Points on a hilly landscape, in no order, each with its height.
From any point a climber steps to the highest of the 6 points nearest to it. It stops when none of these is higher. Distance is the straight distance between rows; heights are no part of it.
gab h=250: [-6,-19,-10,-10,-12,-15,-5,0,-5,-5,11,-6,9,16,8,-31,1,13,-8,2,14,10,-12,-3,2,-7,19,10,3,17,-10,-29,19,2,-22,19]
Fola h=238: [0,-13,-3,-8,-11,-14,-8,-2,-29,1,21,-2,19,-1,4,-17,-5,12,-20,7,7,5,7,6,0,1,13,5,5,16,-14,-21,6,-1,-18,10]
misa h=225: [-6,-15,-15,-12,-13,-16,-7,0,-25,-5,26,-6,13,14,9,-27,-6,23,-18,1,14,9,-2,4,-4,-12,15,14,7,11,-4,-36,19,-3,-30,21]
Gir h=346: [-6,-23,-12,-3,-2,-5,-1,3,1,1,7,-12,6,19,17,-25,7,2,-5,0,-2,4,-7,-6,8,-11,18,9,4,4,-15,-17,7,3,-10,17]
Ture h=198: [-8,27,12,9,-7,-17,-12,15,6,7,27,8,6,-12,-15,-2,-14,13,-10,-13,9,-3,27,6,3,8,-9,-4,-17,8,-10,-32,12,-20,-8,-37]
viref h=583: [-8,1,9,4,7,1,8,2,9,5,-2,9,-4,-3,-5,14,1,-6,-5,3,-15,-4,2,-6,-11,3,-4,-6,-4,-9,1,2,3,-2,4,-18]
Taze h=486: [-6,-10,-13,-4,-5,-3,-1,3,-7,7,2,-3,-2,6,-3,-14,-4,-4,-3,1,1,-2,-1,-4,4,4,15,-2,4,-4,-10,2,-2,-5,-5,2]
Geta h=431: [3,-18,-12,0,-5,2,-3,-1,-1,-2,6,-11,-2,22,20,-16,9,-2,-3,2,-6,9,-7,0,12,-11,13,8,8,-2,-7,-11,-4,4,-6,26]
Fotam h=305: [-1,-16,-9,-12,-10,-14,-5,0,-12,-4,14,-3,12,10,7,-27,3,18,-13,4,13,12,-4,-4,-1,-4,20,12,5,20,-13,-23,18,-2,-21,17]
guli h=563: [-13,-25,-17,-3,-3,8,0,-10,-2,-2,-14,-8,-5,12,21,-19,2,0,27,13,-14,3,-26,-17,2,-14,10,-7,8,9,-5,9,-11,19,-1,37]
nagez h=195: [14,14,6,-1,10,13,7,-5,12,6,-27,2,-12,-8,-16,32,6,-7,15,-4,-2,0,-9,-7,-4,0,-15,-11,-4,-1,21,27,-9,8,19,-8]
pulig h=289: [1,17,23,14,6,-13,-8,4,4,3,11,-6,-2,-21,-18,11,-5,4,-17,-20,4,1,36,9,-6,13,-18,3,-8,0,2,-19,3,-19,8,-29]
pog h=322: [-4,8,11,-1,-6,-1,2,2,2,1,4,10,5,3,-7,-6,-5,4,-10,5,6,2,2,-1,-12,10,5,-4,0,5,-1,-1,4,1,-5,-10]
Tulof h=433: [-4,-21,-11,1,-4,1,-3,-2,-3,-7,9,-10,-3,24,21,-17,10,-2,-1,4,-5,8,-11,4,10,-16,12,6,6,-3,-9,-14,-3,7,-7,31]
mafoz h=742: [-2,-7,-14,-2,-1,11,6,-8,6,-9,-16,-6,-7,12,18,-15,6,7,24,2,-4,2,-19,-13,6,-8,5,4,8,-4,7,15,-7,13,0,23]
duz h=201: [-4,34,16,4,-2,-16,-7,13,0,4,28,10,17,-19,-17,1,-10,15,-17,-17,12,7,35,8,-12,8,-9,-2,-21,11,-10,-29,6,-24,2,-48]
fizem h=505: [7,1,-15,-3,-6,2,1,-3,-2,-7,-4,-3,-7,13,14,-6,11,2,7,-4,1,10,-15,-5,10,-2,5,6,7,-6,1,15,-11,8,-1,23]
zug h=309: [9,23,25,6,6,-6,-4,-1,10,-4,-1,0,-8,-19,-23,12,0,-1,-12,-17,9,7,31,13,-3,13,-18,-1,-12,4,9,0,1,-23,8,-28]
degu h=205: [16,15,4,-3,15,15,11,-6,16,5,-28,1,-11,-13,-19,34,4,-12,17,-2,-3,-3,-9,-9,2,1,-17,-12,-2,-4,21,30,-6,8,15,-7]
banu h=359: [12,-1,-12,-7,5,5,-2,-5,6,-9,-22,1,-4,-2,4,6,13,-1,18,1,4,-12,-21,-6,0,1,1,4,0,-7,-1,23,-15,15,11,6]
bada h=226: [-1,12,8,4,17,18,5,-1,14,0,-10,6,-13,-12,-17,34,0,-3,7,-11,-2,2,16,8,6,-1,-28,-6,-6,-23,17,15,-7,-9,13,-25]
kimun h=163: [17,13,9,2,32,32,15,-1,28,-1,-33,4,-12,-24,-25,36,8,-19,34,-6,-9,-11,-2,-5,7,1,-28,-13,-17,-19,11,26,-10,11,20,-13]
mis h=399: [-5,-16,-15,10,17,23,7,-15,7,-9,-17,-4,-8,4,1,3,20,-6,30,-3,-8,-6,-33,-8,1,-6,-6,5,12,-20,7,23,-8,8,6,38]
gefo h=624: [1,-13,-12,-2,-8,8,-1,-3,0,-9,-5,-3,-5,19,22,-18,9,4,13,7,-3,15,-16,-8,6,-16,6,5,8,5,2,3,-13,15,0,31]
nok h=408: [1,-3,0,5,-1,6,-1,1,-4,6,-9,1,-6,3,-11,15,7,-6,-5,-2,0,-5,-7,0,-5,5,3,2,-1,-16,-1,8,-12,5,8,5]
bofa h=627: [-6,-18,-18,-1,-6,10,-1,-4,1,-9,-12,-2,-6,19,18,-19,1,4,24,12,-7,7,-20,-16,4,-12,6,-1,11,5,4,10,-10,18,0,32]
nofes h=244: [3,5,7,4,9,11,7,-3,2,11,-7,4,-8,-7,-13,35,8,-7,-2,-4,-8,2,-4,-4,-8,-2,-11,-4,0,-7,10,15,-7,3,11,-4]
sivup h=248: [13,0,-4,-7,4,5,-3,-2,4,-6,-25,2,-6,-3,-3,10,10,-3,11,-1,4,-12,-16,-6,-4,5,-4,4,-3,-6,2,23,-20,16,18,7]
suv h=446: [-3,-9,-5,-7,-12,-4,-6,2,-7,3,6,1,11,5,-5,-20,-9,2,-7,6,8,2,2,-5,0,9,13,-4,5,12,-10,0,1,-4,-6,-3]
did h=323: [11,-3,1,0,18,29,2,-8,6,-5,-27,-10,-9,-6,-4,12,6,-16,20,1,-4,-21,-18,-7,-5,-4,-13,2,4,-16,10,31,-15,4,22,-2]
Kaza h=409: [-3,-1,2,-7,-11,0,-2,3,-3,3,2,4,7,6,-6,-16,-9,1,-7,6,7,-2,4,-2,-6,8,11,-7,3,7,-5,-3,0,-2,-6,-6]
vumur h=357: [-9,-17,-16,7,13,24,8,-11,5,-10,-17,-5,-12,11,4,-3,18,-9,29,4,-8,-3,-35,-11,6,-13,-4,1,13,-21,8,24,-5,9,6,47]
Redov h=182: [15,16,8,-2,23,25,10,-3,26,-2,-31,10,-13,-20,-27,36,8,-6,27,-6,1,-1,2,-6,5,0,-29,-15,-12,-12,14,23,-8,9,17,-14]
Labe h=188: [-10,-6,-16,-13,-13,-25,-4,6,-30,2,28,-4,26,4,10,-24,-12,8,-21,9,8,-6,13,11,-5,-2,22,10,6,9,-14,-41,12,-7,-14,0]
gak h=265: [-3,5,9,-2,12,9,6,2,13,-2,-4,11,-13,-10,-10,25,-4,-7,4,-4,-8,1,20,2,5,-1,-23,-8,-7,-13,11,14,-2,-13,10,-32]
kuzuz h=315: [1,7,15,-1,-12,3,-4,0,-8,-1,9,7,11,5,-4,-11,-11,6,-17,8,9,4,5,3,-10,8,6,-2,3,10,0,-2,4,1,-8,-3]
pagod h=436: [1,-13,-7,-9,-12,-9,-6,0,-9,0,9,-1,11,4,1,-23,-3,8,-9,0,10,7,-2,-8,1,5,14,-1,6,15,-16,-3,7,-5,-11,4]
Ropi h=307: [-5,6,11,1,3,-4,4,1,13,-1,-4,14,-6,-9,0,14,-1,-3,-1,3,-15,1,6,-3,-9,6,-9,-7,-8,-2,0,6,5,-5,7,-24]
puvi h=287: [10,-8,-5,-4,12,16,0,-6,7,-6,-25,-3,-8,-5,-1,8,9,-8,21,0,-1,-19,-21,-6,1,2,-8,3,0,-12,0,27,-21,10,18,-1]
tefaz h=391: [1,-9,-15,-1,-7,-2,1,1,-10,3,4,-9,-6,8,2,-8,5,-6,-3,-6,-2,0,-4,1,7,3,12,2,8,-10,-10,10,-8,-1,-3,14]
baved h=229: [18,13,5,-1,23,29,18,-3,14,3,-31,-9,-12,-12,-10,26,3,-19,22,-2,-6,-13,-21,-7,-1,-1,-16,-8,-4,-16,18,29,-8,9,18,-8]
fanet h=169: [-9,-7,-13,-10,-13,-21,-5,2,-31,1,25,-5,23,0,10,-19,-7,12,-21,9,5,-4,13,9,-2,-2,18,8,8,9,-15,-35,10,-4,-16,2]
rumod h=207: [-9,-7,-20,-10,-13,-22,-3,0,-32,0,27,-7,21,7,13,-26,-7,16,-23,3,8,2,7,5,-3,-5,19,13,9,10,-11,-37,17,-5,-24,10]
kulu h=598: [-4,18,16,8,-7,-21,2,7,-5,8,20,1,3,-11,2,5,-13,3,-18,-5,1,-3,23,16,1,6,-4,-1,-5,5,-2,-19,15,-6,-12,-13]
sipiz h=325: [-8,-2,5,6,2,6,9,3,6,10,-4,5,-3,-3,-3,17,2,-8,-7,1,-11,-5,-2,-6,-12,4,1,-3,-1,-12,3,3,-1,2,5,-9]
gerev h=471: [3,-7,-17,-1,12,12,10,-13,9,-10,-21,-5,-4,-4,13,-3,13,2,26,-5,-7,-12,-26,-8,2,-1,2,5,9,-16,1,24,-11,13,6,11]
bafe h=196: [-3,-10,-2,-7,-11,-16,-4,1,-27,3,22,-1,20,0,10,-16,-11,9,-23,10,7,-2,18,10,-4,0,12,7,8,11,-10,-29,4,-2,-12,3]
kuga h=269: [-11,-5,-4,-6,-14,-22,-9,10,-24,7,26,-1,29,1,13,-19,-11,5,-18,15,8,-6,15,11,-3,7,18,9,1,14,-14,-42,12,-12,-10,-6]
Rerad h=428: [-1,6,16,4,-12,-5,-2,2,-16,8,17,-2,14,2,6,-7,-17,1,-21,6,6,-1,17,11,-5,2,6,3,1,10,3,-20,6,-4,-9,-2]
mir h=465: [-3,-6,-5,1,-4,2,-3,1,-6,8,-3,1,-5,4,-8,4,1,-5,-5,-6,0,-7,-4,2,-3,3,5,1,2,-19,-6,5,-10,1,2,6]
Kaz h=434: [1,-14,-12,-11,-9,-12,-3,1,-6,1,8,-5,10,6,4,-26,-1,8,-10,1,7,10,-3,-8,2,4,17,4,5,18,-17,-8,10,-5,-11,3]
Salav h=422: [9,1,-15,-5,-7,-1,0,-2,-3,-6,-4,-2,-8,6,6,0,10,3,3,-6,4,5,-13,-1,9,-1,6,5,7,-7,1,15,-13,8,1,20]
tefep h=555: [-7,17,7,8,-13,-24,-2,10,-1,15,26,3,8,-6,1,1,-21,2,-10,-1,2,-4,23,13,6,4,-2,-3,-4,12,-7,-27,18,-12,-8,-22]
femi h=429: [6,-12,-16,1,18,22,6,-16,8,-10,-18,-7,-4,-6,4,8,14,-4,22,-4,-14,-14,-27,-6,4,-1,-8,6,11,-19,-3,35,-13,6,9,19]
nud h=406: [10,-10,-12,1,19,27,4,-14,8,-10,-22,-6,-8,-7,0,12,14,-9,22,0,-7,-19,-25,-6,5,-1,-13,8,10,-18,0,37,-18,6,18,7]
siku h=432: [0,-8,-16,-2,-3,-4,3,0,-6,5,5,-9,-4,9,8,-14,3,-6,-5,-5,-6,2,-5,-2,9,1,16,3,9,-6,-12,2,-5,-5,-7,12]
zego h=407: [4,14,22,0,4,-7,-4,3,16,-13,0,12,-6,-12,-8,9,3,-1,-4,1,-1,6,15,6,2,7,-16,-6,-16,6,3,4,4,-13,3,-27]
Puror h=381: [-3,-18,-17,-2,-1,-4,1,1,-2,5,6,-13,1,13,13,-19,6,-4,-6,-4,-4,6,-4,-3,10,-6,15,9,3,1,-12,-7,0,-2,-8,15]
tupu h=218: [-2,-8,3,-2,-12,-11,-11,0,-25,1,19,0,21,0,4,-13,-10,9,-21,11,8,2,13,7,-5,4,11,5,3,13,-9,-21,4,-4,-9,2]
vubu h=472: [0,15,26,8,1,-15,-5,3,5,-9,7,11,-2,-15,-6,11,0,0,-12,2,1,3,17,16,1,5,-11,-5,-12,7,-2,-4,8,-5,-7,-14]
pib h=395: [4,2,-5,1,-5,0,-5,1,-8,2,-11,2,-6,2,-7,12,9,-3,2,-2,4,0,-11,3,-1,1,4,3,2,-13,-2,12,-17,7,6,14]
nizo h=461: [-2,-12,-14,-8,-8,-8,-5,2,-7,4,7,-6,4,6,0,-22,-4,-2,-5,2,3,2,0,-8,3,5,17,-2,7,8,-14,1,3,-7,-5,0]
puzis h=543: [-6,-8,-17,1,7,17,6,-10,11,-7,-18,-9,-9,9,16,-12,7,3,28,-1,-5,-5,-25,-11,2,-7,3,6,11,-14,6,18,-8,13,-2,24]
Suke h=457: [3,16,23,4,-1,-12,-6,5,8,-9,8,11,-5,-13,-11,11,2,-1,-11,0,2,4,16,12,0,7,-13,-6,-14,8,0,-4,7,-9,-5,-18]
Puvek h=345: [-1,8,14,1,9,-1,1,4,17,-7,-4,13,-7,-11,-4,12,-2,-6,-1,1,-8,3,14,2,0,6,-15,-8,-10,1,5,9,3,-11,6,-30]
Mos h=191: [-7,21,14,12,3,-15,-11,14,7,4,18,-1,0,-18,-16,5,-11,9,-13,-15,5,-4,34,6,-3,8,-13,-1,-11,2,-6,-31,6,-17,2,-37]
lal h=194: [14,0,1,-2,15,24,2,-4,9,0,-31,-6,-8,-3,-5,15,5,-13,20,0,0,-18,-17,-8,-6,-1,-7,0,-1,-9,11,27,-19,8,24,-4]
Petir h=415: [4,16,27,8,3,-12,-8,4,4,-8,4,8,-5,-15,-13,11,3,1,-12,-8,5,2,27,14,4,6,-17,-4,-15,5,2,-7,6,-17,-1,-17]
nele h=329: [3,-11,-4,-10,-13,-12,-9,-1,-20,-4,17,0,19,-1,1,-20,-4,11,-19,6,8,10,5,-1,0,5,14,4,6,20,-14,-15,9,-3,-13,10]
vifov h=186: [14,7,8,5,6,11,3,-1,6,5,-17,-1,-9,-5,-12,29,10,-5,5,-4,1,-1,-9,-9,-8,0,-8,-1,0,-5,16,22,-10,8,15,1]
gofi h=418: [-7,-3,1,4,-1,5,1,6,0,9,-4,4,-4,3,-8,3,-2,-5,-3,-3,-3,-8,0,-2,-12,4,6,-2,-3,-15,-3,3,-5,2,1,-6]
Tufek h=249: [-9,-26,-15,-4,-1,-5,-2,0,-3,-6,10,-8,3,24,21,-23,5,-4,0,11,-2,7,-14,4,11,-19,21,6,6,0,-13,-21,3,8,-11,28]
vuvo h=529: [-5,11,5,2,-15,-21,-3,12,-8,20,31,0,19,4,9,-9,-20,2,-17,6,5,0,17,9,-2,8,8,4,-3,20,-4,-33,17,-13,-7,-19]
Bur h=222: [0,4,8,7,9,9,6,-3,7,4,-10,6,-14,-11,-13,38,2,-4,1,-3,-11,3,7,-2,0,-4,-21,-10,0,-9,15,19,-6,-4,14,-8]
Nika h=257: [-8,-19,-11,-10,-14,-18,-9,1,-14,-5,20,-4,14,17,9,-28,-2,22,-10,1,17,13,-9,0,0,-12,18,11,2,18,-6,-30,18,0,-27,25]
serut h=458: [-13,-21,-15,5,5,20,7,-13,4,-3,-16,-8,-7,13,14,-16,8,-1,32,8,-8,-2,-27,-12,6,-15,6,1,10,-6,7,18,-10,12,-1,33]
Mirup h=297: [-7,-20,-12,-10,-8,-14,-5,5,1,-5,12,-4,10,19,12,-31,3,10,-5,-1,9,11,-11,-2,5,-8,22,8,3,14,-11,-25,15,1,-19,16]
faf h=217: [-2,31,11,7,-1,-17,-4,10,6,3,24,6,13,-24,-19,10,-13,13,-18,-17,5,2,38,3,-10,11,-7,-3,-14,8,-8,-22,5,-21,12,-47]
Fogu h=270: [12,3,0,-3,19,30,9,-6,11,2,-30,-11,-9,-6,-7,18,3,-19,20,-2,-6,-17,-21,-5,-3,-5,-13,0,-1,-14,13,30,-17,6,21,-4]
kevuv h=533: [0,18,18,7,-9,-10,3,1,-9,4,18,4,6,-5,2,1,-11,2,-19,2,4,1,14,19,-7,7,-2,-2,-1,6,5,-11,13,-3,-16,-6]
Supa h=424: [-6,-12,-16,5,10,23,8,-15,8,-7,-16,-7,-5,8,11,-9,12,4,29,-1,-9,-6,-26,-9,2,-10,2,5,8,-18,7,20,-6,10,0,28]
boso h=539: [5,2,-17,-4,-1,6,2,-5,4,-12,-14,-1,-7,6,13,-7,12,6,19,-4,1,1,-19,-10,6,-2,4,4,6,-6,4,17,-10,17,0,18]
gop h=230: [1,27,13,10,4,-17,-2,10,6,3,19,-1,6,-25,-19,9,-16,10,-16,-23,4,-1,41,3,-9,12,-12,-4,-10,5,-1,-18,5,-22,11,-48]
kur h=349: [-8,23,9,3,-14,-21,-5,10,1,15,32,10,6,-4,-5,-3,-17,6,-9,-2,8,3,24,10,9,3,-4,-4,-11,18,-10,-28,21,-20,-11,-32]
Ruto h=296: [2,10,13,-2,9,5,-3,4,16,-2,-6,12,-13,-10,-8,14,-2,-7,3,-2,-7,3,20,3,2,2,-19,-5,-14,-5,9,8,-2,-14,11,-31]
nogak h=655: [-1,-11,-14,-2,-7,11,-1,-6,4,-10,-11,-3,-6,19,19,-19,5,9,21,8,-2,9,-18,-10,6,-13,5,2,9,1,7,10,-8,17,-1,26]
kek h=616: [-3,16,10,8,-10,-22,2,8,-5,12,22,3,7,-6,4,-1,-19,-1,-15,-3,-1,-2,23,17,2,8,-1,-1,-3,5,0,-19,17,-6,-13,-18]
Deg h=638: [-2,-16,-13,2,-9,2,-5,-3,-6,-11,7,-4,-3,24,22,-12,12,1,2,9,-5,13,-13,-3,7,-18,9,6,6,1,-8,-6,-8,12,-4,35]
kan h=279: [-2,-1,8,7,9,7,8,-1,6,9,-5,7,-9,-9,-7,28,2,-7,-6,-3,-16,-1,6,-3,-3,-1,-13,-7,-1,-13,8,12,-1,-2,10,-14]
kapip h=508: [-9,17,12,8,-7,-22,-5,10,-2,10,24,5,1,-10,-3,3,-15,1,-8,-6,1,-6,26,13,6,4,-7,-4,-8,7,-5,-26,14,-8,-11,-22]
Malut h=206: [17,15,7,-5,22,22,15,-2,22,6,-31,1,-13,-20,-17,33,3,-18,27,-3,-5,-9,-9,-5,4,-2,-18,-15,-10,-9,16,32,-5,7,14,-11]
dup h=341: [8,17,22,-1,7,0,-8,5,18,-8,-3,7,-8,-11,-13,13,0,-3,-5,-7,4,7,20,9,4,11,-18,-4,-15,3,9,4,2,-22,7,-31]
repek h=214: [-4,-10,-7,-8,-11,-16,-4,1,-31,-1,21,-2,22,-1,8,-16,-6,12,-19,9,8,1,10,8,-2,3,14,8,8,14,-14,-22,8,-1,-17,8]
kob h=278: [-1,-7,5,-4,-13,-7,-10,-2,-21,-1,13,1,14,2,-1,-18,-7,5,-18,11,10,4,11,5,-5,5,11,2,2,17,-10,-10,3,1,-10,5]
Gar h=568: [-7,-8,-5,0,-8,3,0,2,-5,4,-3,1,-3,7,-8,-7,-2,-6,-4,-2,4,-8,-1,-3,-3,7,11,-4,3,-14,-8,2,-1,1,-3,-3]
Sil h=492: [-1,18,20,3,-3,-7,3,3,-1,-6,8,11,3,-6,-1,3,-4,1,-15,2,3,5,8,12,-11,7,-2,-6,-7,9,2,-4,13,2,-11,-12]
Devul h=335: [-2,-1,8,8,5,7,3,-1,0,10,-8,4,-7,1,-8,23,6,-5,-7,-4,-6,-3,-5,-5,-12,3,-3,-1,1,-15,4,7,-8,4,10,1]
liket h=310: [-13,-26,-18,5,8,15,3,-14,-5,-4,-17,-13,-10,11,11,-17,6,-11,29,11,-13,-4,-35,-13,7,-18,3,-4,10,-3,4,22,-8,11,1,44]
Pid h=261: [-13,-22,-19,6,10,20,6,-13,-4,-4,-17,-7,-12,14,3,-7,14,-13,32,9,-9,-4,-42,-10,7,-15,0,-8,10,-10,5,25,-10,13,4,50]
Nusip h=328: [7,20,20,-3,11,3,-5,8,20,-9,-5,5,-9,-13,-14,11,2,-4,-3,-7,2,8,19,5,2,9,-18,-4,-16,-1,12,6,0,-22,14,-35]
Bines h=423: [2,-19,-17,-6,-4,-11,-3,2,3,1,8,-8,7,12,11,-28,2,3,-7,-2,0,7,-6,-9,2,-2,21,7,5,10,-15,-12,10,-3,-9,9]
vos h=591: [-6,-23,-18,-5,-10,5,-2,-4,-4,-6,-8,0,-3,18,24,-17,4,5,19,14,-8,10,-22,-13,5,-19,7,-2,10,11,-3,3,-11,23,1,35]
ris h=403: [9,1,-15,-8,-1,2,1,-6,5,-9,-21,-2,-9,2,7,-2,11,3,19,-3,2,-10,-19,-7,5,4,3,7,5,-7,0,25,-14,17,6,12]
naraz h=456: [-9,6,6,1,-15,-21,-4,14,-8,18,30,2,25,4,9,-11,-18,2,-17,9,7,0,18,11,-5,8,12,7,0,20,-4,-36,14,-13,-2,-15]
Vupo h=530: [-4,-18,-15,0,-12,5,-2,-5,-7,-11,-1,0,-1,22,22,-13,6,2,11,16,-7,13,-20,-6,2,-16,7,-3,5,8,-8,-3,-8,19,-2,38]
Dulo h=401: [-2,-4,6,-5,-15,1,-7,4,-11,2,8,6,11,6,-5,-16,-10,5,-14,8,9,2,5,0,-7,8,11,-4,0,12,-7,-2,3,-2,-7,-4]
zare h=416: [0,15,23,15,5,-12,-9,6,4,-5,7,5,-5,-17,-12,11,-2,1,-13,-11,3,-2,33,16,2,7,-18,1,-11,4,-1,-15,7,-12,-3,-20]
rubo h=280: [1,13,12,-2,12,8,2,4,18,-6,-9,8,-11,-10,-13,17,-4,-7,5,-7,-5,4,18,7,6,6,-23,-7,-11,-14,11,8,-1,-17,13,-36]
Mizak h=444: [6,-9,-14,-4,12,14,4,-11,6,-12,-24,-4,-5,-3,10,2,12,2,24,-1,-4,-15,-23,-7,4,0,-1,9,7,-14,0,30,-11,14,7,7]
Gunes h=277: [7,4,6,6,5,7,1,0,4,7,-13,1,-8,-5,-11,30,7,-2,-1,-3,-4,-1,-7,-5,-6,3,-7,-1,0,-6,11,15,-10,6,15,3]
toput h=181: [15,17,8,-2,19,19,12,-4,19,-1,-25,12,-13,-17,-27,38,7,-7,23,-6,3,0,2,-3,6,-2,-27,-17,-9,-7,18,24,-3,7,13,-11]
Zep h=47: [15,6,4,-4,9,15,-1,0,9,3,-28,-2,-7,-4,-4,20,7,-8,13,1,1,-7,-12,-9,-7,1,-6,0,0,-3,16,24,-18,11,20,-3]
dop h=288: [-2,4,6,0,10,5,5,3,14,1,-4,9,-10,-6,-5,21,-2,-7,0,0,-16,1,12,-1,0,1,-10,-9,-8,-10,7,10,5,-7,8,-25]
Ket h=208: [-17,-8,-23,-10,-15,-22,-3,1,-32,2,32,-10,14,15,20,-33,-8,18,-20,4,10,1,6,7,-4,-14,22,15,9,13,-8,-46,21,-10,-23,10]
Duguk h=605: [-4,9,11,7,-11,-18,0,9,-10,14,24,-3,12,-3,10,-5,-20,0,-20,2,1,-3,20,15,-2,6,5,4,1,12,3,-26,14,-12,-9,-11]
gev h=192: [5,10,10,4,10,14,9,-6,8,0,-10,7,-13,-13,-23,40,3,-4,7,-6,-5,6,7,-1,6,-3,-23,-12,-3,-10,17,24,-6,-1,13,-9]
vuzu h=524: [-4,17,20,11,-2,-18,-5,5,1,-1,12,5,-3,-15,-6,9,-8,3,-12,-8,3,-3,30,18,4,8,-12,-2,-9,2,-2,-18,12,-9,-9,-17]
lasuv h=285: [-8,8,8,2,-1,3,8,5,8,4,-1,8,1,1,-2,1,-3,-1,-5,1,-4,-2,-1,-3,-15,11,4,-7,-3,-4,-2,0,7,1,-2,-16]
Dudi h=251: [-10,-27,-15,-6,-1,-6,-3,3,2,-1,6,-8,5,22,18,-28,4,-2,-3,4,-1,4,-11,0,10,-14,20,7,5,4,-14,-24,8,4,-11,20]
geb h=189: [9,0,7,1,3,7,-4,1,2,2,-19,3,-6,0,-11,18,9,-4,6,1,6,-3,-13,-4,-6,2,-5,3,-3,-6,10,15,-20,10,17,6]
Tef h=360: [2,-12,-9,-11,-12,-14,-7,-4,-19,-4,16,-3,16,6,1,-21,-1,16,-17,1,8,9,0,-1,-2,-1,16,4,5,18,-13,-17,13,0,-17,12]
Rur h=430: [3,13,18,2,1,-10,0,3,12,-7,2,15,-4,-12,-5,9,0,-1,-8,2,-5,3,4,1,-7,8,-8,-9,-11,5,-3,2,8,-4,-4,-21]
detet h=585: [-3,11,11,6,-12,-18,-3,11,-10,17,27,0,16,2,9,-7,-20,0,-18,6,3,-3,20,12,-2,7,7,4,-2,13,0,-30,17,-11,-8,-11]
Bok h=144: [11,17,11,1,18,21,5,-4,21,-3,-20,11,-13,-15,-29,39,6,-2,17,-8,5,5,10,2,5,-1,-30,-15,-9,-12,18,23,-7,6,16,-11]
Togos h=387: [7,17,27,7,4,-7,-10,3,10,-9,3,7,-5,-15,-16,11,1,1,-11,-8,6,7,24,16,1,9,-17,0,-15,6,5,-5,5,-16,4,-25]
sagi h=740: [-7,15,12,7,-9,-22,3,11,-7,17,25,-1,8,-2,9,-2,-19,-1,-15,-1,-1,-3,20,13,3,4,3,0,-2,12,0,-26,19,-8,-11,-17]
Kog h=402: [4,-10,-14,2,-3,0,1,0,-3,-1,8,-13,-3,18,17,-12,7,-3,-3,-3,-5,12,-6,-1,9,-7,15,9,10,-6,-8,1,-6,1,-3,23]
sugi h=197: [14,11,7,2,7,10,7,-3,10,8,-22,2,-11,-9,-13,33,6,-6,9,-4,-5,0,-8,-6,-4,-2,-12,-9,-1,-1,19,26,-7,8,15,-3]
Dake h=216: [19,8,5,-1,14,23,12,-4,15,5,-31,-8,-7,-5,-9,24,3,-12,18,0,-2,-12,-16,-10,-6,1,-9,-4,-1,-5,19,30,-13,9,17,-8]
nime h=443: [-10,0,0,0,-5,4,3,4,2,9,-1,4,0,6,-7,-6,-6,-5,-5,2,2,-6,0,-5,-8,7,10,-5,-1,-9,-4,-1,2,0,-4,-5]
Vez h=569: [1,-7,-15,-1,6,14,9,-12,9,-9,-20,-3,-7,5,15,-13,11,7,25,-3,-6,-9,-25,-10,5,-4,4,7,7,-14,5,19,-9,15,0,18]
vamo h=414: [-7,-3,3,3,-12,-17,-6,9,-19,13,23,-2,24,4,10,-12,-19,0,-18,10,5,-4,17,10,-5,6,12,8,1,11,-4,-33,10,-7,-8,-7]
senap h=313: [-6,5,11,1,2,-2,6,2,12,2,-3,13,1,-3,-2,7,-3,-1,-6,5,-6,2,3,-3,-13,8,0,-7,-5,-3,0,2,8,1,0,-21]
bofof h=405: [0,1,10,3,-11,-9,-4,6,-20,7,22,-2,17,3,6,-13,-16,2,-22,7,6,-1,17,13,-4,5,9,4,4,10,-3,-23,6,-3,-9,-1]
mil h=589: [6,-4,-15,-1,-8,5,0,-3,-1,-8,-2,-5,-7,16,17,-13,9,5,8,-2,-1,14,-14,-5,7,-9,5,7,9,0,6,11,-9,12,1,29]
sug h=170: [-7,-22,-20,4,9,14,4,-13,-13,-6,-18,-10,-15,14,9,-10,11,-19,22,11,-9,2,-51,-15,9,-14,3,-7,13,-5,4,25,-10,14,9,58]

For each start below, name the point where the climber stops.
kimun -> mafoz
Nusip -> sagi
nagez -> mafoz
Malut -> mafoz
Bok -> sagi
Tef -> Gar
rubo -> sagi
degu -> mafoz
nele -> Gar
gak -> sagi

Two climbers start at each pair of points below. Name the first point that both come to, or write none.
dup and zug -> vuzu
Nika and Mirup -> nizo
Togos and pulig -> vuzu
Fola and gab -> nizo
